Each scene shows the same named points in several views. A view is turned or mirrored, shifted and resized as a whole, has a little noise and may leave points out.
(in the rows, 128 means zero)

Scene 1
View 1
(184): [144 123 132 145 121 123 138 105 111 133 150 137 141 102 134 123 102 136
 129 123 119 117  96 125 148 133 147]
(97): [139 122 115 139 137 128 144 120 127 137 144 141 135 120 139 131  95 132
 149 129 131 129  94 116 169 131 136]
(175): [137 122 124 119 114 115 134 136 148 127 155 128 148 142 143 108 121 146
 137 136 132 127 126 102 156 154 115]
(46): [150 124 150 147 108 122 127  96 101 132 146 133 139  98 127 122 109 140
 122 119 115 109  90 140 134 134 157]
(147): [140 121 130 120 108 112 132 132 146 122 161 128 151 138 140 102 124 148
 129 136 128 125 131 106 151 157 115]
(209): [131 117 101 100 126 126 125 170 182 116 147 122 135 180 153 123 126 156
 172 143 157 142 127  88 188 159  91]
(99): [162 122 152 131  98 137 105 116 120 118 132 111 123 134 131 147 130 163
 148 118 137 112  86 149 149 139 144]
(121): [152 120 124 127 125 138 122 132 139 122 132 121 122 143 141 151 114 151
 166 122 145 124  89 129 173 132 130]
(52): [137 120 125 120 119 117 134 136 144 124 155 131 146 136 142 113 119 146
 140 137 130 127 121 107 159 149 118]
(114): [152 120 129 113 111 134 112 145 151 115 137 111 123 163 142 140 131 162
 165 127 150 124 101 124 170 144 120]
(21): [156 119 144 118  94 127 107 133 140 111 141 108 132 154 136 129 138 166
 147 124 140 119 107 131 153 151 125]
(130): [140 119 113 119 129 135 124 146 149 121 136 122 127 155 145 146 118 148
 169 131 148 133  99 114 180 140 120]
View 2
(99): [ 67  81 127 115  95 135 115 110 155 134  73  90 108 147 100  99 125 114
 147 141 152 107 134 164 144 146  98]
(97): [ 96 129 136  99  91 144 133 129 144 113  80 107 144 132 131  77 125 111
  92 142 155 106 130 146 111 121  97]
(114): [ 88  77 112 140 125 155 173 113 127 128  69  87 119 157 114 112 138 117
 155 142 154 113 121 139 146 114 124]
(184): [ 97 133 136  92  82 140 107 128 163 113  98 110 134 115 117  86 127 119
 103 143 151 109 132 164 118 131  87]
(121): [ 91  93 122 120 110 157 160 118 129 130  61  93 133 158 127  92 132 110
 117 142 155 114 127 137 129 118 115]
(21): [ 79  72 110 135 114 145 142 105 145 138  83  87 108 151 101 116 141 121
 173 140 152 110 124 152 153 131 112]
(52): [114 115 117 127 115 149 151 127 154 115 120 106 125 119 118 108 150 139
 151 147 149 115 119 152 140 108 106]
(175): [114 115 116 126 115 156 157 123 142 114 111 106 128 126 122 106 148 134
 143 147 147 116 118 150 138 106 112]
(130): [101  98 118 132 124 162 184 118 125 121  71  95 132 155 133  99 144 119
 125 146 151 113 120 131 128 100 121]
(209): [132  97  94 162 148 174 220 121 120 116 112  99 126 140 133 127 165 145
 173 154 150 123 105 122 147  70 133]
(147): [118 111 109 135 123 157 162 124 150 116 136 107 119 118 115 118 154 146
 168 154 147 118 113 151 146 104 111]
(46): [ 78 118 142  87  77 124  82 123 171 119  86 108 124 124 110  84 117 112
 113 144 150 100 140 176 126 155  83]
View 3
(121): [129 121 124 136 135 127 150 108 125 117 132 108 135 120 138 125 129 134
 126 143 129 134 118 153 109 119 141]
(99): [145 135 117 141 122 122 127 125 132 126 131 114 145 118 139 140 130 140
 127 141 155 128 128 146  96 121 119]
(21): [152 125 123 138 116 117 142 117 135 113 130 113 139 114 128 138 119 139
 137 131 144 143 134 142 107 121 116]
(209): [140  99 126 122 116 120 184 100 125 103 128 113 122  98 121 115  92 130
 149 122 109 163 122 136 148 137 140]
(130): [129 116 125 132 130 128 159 104 125 112 130 112 130 115 133 120 119 132
 129 140 119 142 117 151 121 124 144]
(114): [146 119 123 134 123 121 155 108 130 108 130 109 132 114 129 131 119 133
 133 133 128 147 125 149 112 118 129]
(52): [130 114 118 127 114 126 143 118 123 136 130 123 136 109 133 122 109 141
 138 133 138 136 121 131 132 152 131]
(175): [133 113 121 129 112 125 145 117 125 135 132 125 139 107 129 122 106 140
 140 131 138 141 122 130 137 154 128]
(97): [112 127 120 136 138 137 130 114 120 144 133 118 139 124 145 117 134 140
 120 155 134 115 110 150 117 142 144]
(184): [118 129 117 133 129 134 119 123 121 155 131 127 145 123 146 123 131 144
 121 152 147 111 114 144 114 151 136]
(46): [125 136 113 138 127 133 107 131 126 158 132 126 149 126 146 133 138 147
 119 150 160 106 118 143  97 145 124]
(147): [138 113 119 126 105 122 139 123 125 137 131 125 140 108 129 126 104 144
 142 129 143 138 127 127 131 154 121]
View 4
(209): [170 138 116 128 111 147  97 175 194 197 108 142 143 152 179 176 176 134
 126 125 148  13 108 188 126 226 197]
(52): [133 112 124 123 147 152 122 159 150 140 120 135 131 107 150 125 133 118
 155 113 130  74  99 142  98 141 167]
(99): [135 110 127 190 195 161  95 133 108 112 102 128 130 139 171  91 128  86
 146 124  87  71 106  88  89 120 133]
(147): [128 104 127 115 145 163 113 160 158 135 119 138 125  94 150 115 109 102
 157 116 134  74 105 139 102 137 168]
(21): [142 107 126 176 170 169  84 144 136 133 101 132 127 141 180  97 115  87
 135 132 100  43 113 113 104 159 154]
(46): [120 112 128 164 205 148 137 134  90  92 129 127 139 113 138 102 140  99
 168 103  85 115  89  77  81  66 126]
(114): [157 126 118 177 168 155  91 150 140 155 101 136 134 160 185 126 154 104
 130 131 100  34 107 130 109 178 160]
(184): [125 118 127 139 185 142 148 145 107 112 131 129 148 111 132 123 158 119
 168  95  96 109  86 101  79  79 136]
(97): [143 134 122 151 191 140 146 145 107 127 127 126 159 140 145 147 192 131
 166 102  97  96  84 106  85  96 140]
(121): [157 133 114 174 178 145 116 139 122 146 109 130 152 166 171 138 184 117
 142 116  94  57  96 115  98 144 156]
View 5
(97): [105 155 126 170 135 112 151 100 170 133 130 127 150 158 129 116 145 154
 110 145  77 133 146 120 120 132 139]
(130): [129 151 110 153 143 104 151 119 130 156 119 131 164 129 209  90 142 175
 102 145 120 118 143 156 154 105 141]
(175): [164 146 113 164 159  78 118 136 113 115 154 138 167 152 160 113 130 165
 143 129 116 155 133 133 109 129  89]
(46): [104 186 113 200 152 130 133  93 163 127 114 110 122 159  96 154 127 143
 145 118  90 150 129 121 126 149 137]
(52): [156 148 111 166 158  78 126 130 119 121 149 136 162 149 159 111 134 160
 134 133 113 149 132 129 114 127  94]
(114): [143 154 106 161 151 107 141 123 114 152 120 130 158 119 213 104 133 172
 120 129 134 127 130 160 150 103 125]
(147): [167 159 106 169 165  80 117 130 110 116 154 131 155 151 157 121 123 158
 152 120 120 162 127 132 106 131  85]
(99): [122 186 103 190 156 136 140 105 133 142 106 111 123 135 160 139 123 161
 143 113 126 141 124 146 149 122 133]
(21): [149 171  95 177 162 114 132 121 110 143 118 117 141 121 196 124 122 170
 144 111 145 139 121 159 152 116 120]
(209): [182 119 113 135 147  53 132 158  90 138 166 152 194 128 239  71 144 180
 112 151 137 138 143 153 118 101  86]
View 6
(114): [111 120 122 112 157 170 127 127 164 101 121 132 165 136 130 119 110  68
 165 126 143 154 153 121 142 140 112]
(52): [124 145 111 128 157 116 103 101 141 105 129 126 163 137 108 152 161  62
 110 132 152 161 123  96 141 135 125]
(99): [130 154 145 140 131 169 124 147 158 140 123 103 161  86 113 130 137  94
 131 148 141 116 162 120 112 114 135]
(130): [136 122 119  90 150 160 112 109 150  88 126 129 155 144 142 111 132  63
 155 124 138 187 143 132 140 141 110]
(184): [172 172 144 118 124 131  93 126 124 132 131  98 149  97 116 140 200  88
  92 141 139 159 132 123 104 107 151]
(209): [ 93 108  85 103 180 131 113  79 159  62 124 159 165 189 129 137 112  33
 160 116 155 197 123 101 168 166  92]
(21): [107 128 123 128 153 169 127 130 172 114 112 126 169 127 124 125 106  67
 165 138 144 141 160 115 140 136 111]
(97): [178 155 142  92 125 143  96 126 122 111 132 106 145 103 138 117 189  89
 113 136 132 182 133 138 104 116 142]
(175): [122 149 107 131 156 113 105  98 140 103 130 130 167 147 107 156 157  59
 107 130 157 158 121  91 145 137 122]
(121): [145 131 131  95 139 166 114 125 150 104 123 119 155 117 140 110 141  80
 155 133 134 173 150 139 125 131 121]
(46): [170 177 152 138 119 142  99 145 130 151 126  91 151  71 110 139 193 106
  92 149 139 129 149 124  95  99 159]

Which points are out of place in each view (at most two, in the order of its rows)? Write none if all are in place.
view 1 => (97), (99)
view 2 => (175), (147)
view 3 => none
view 4 => (209)
view 5 => (130)
view 6 => (21)
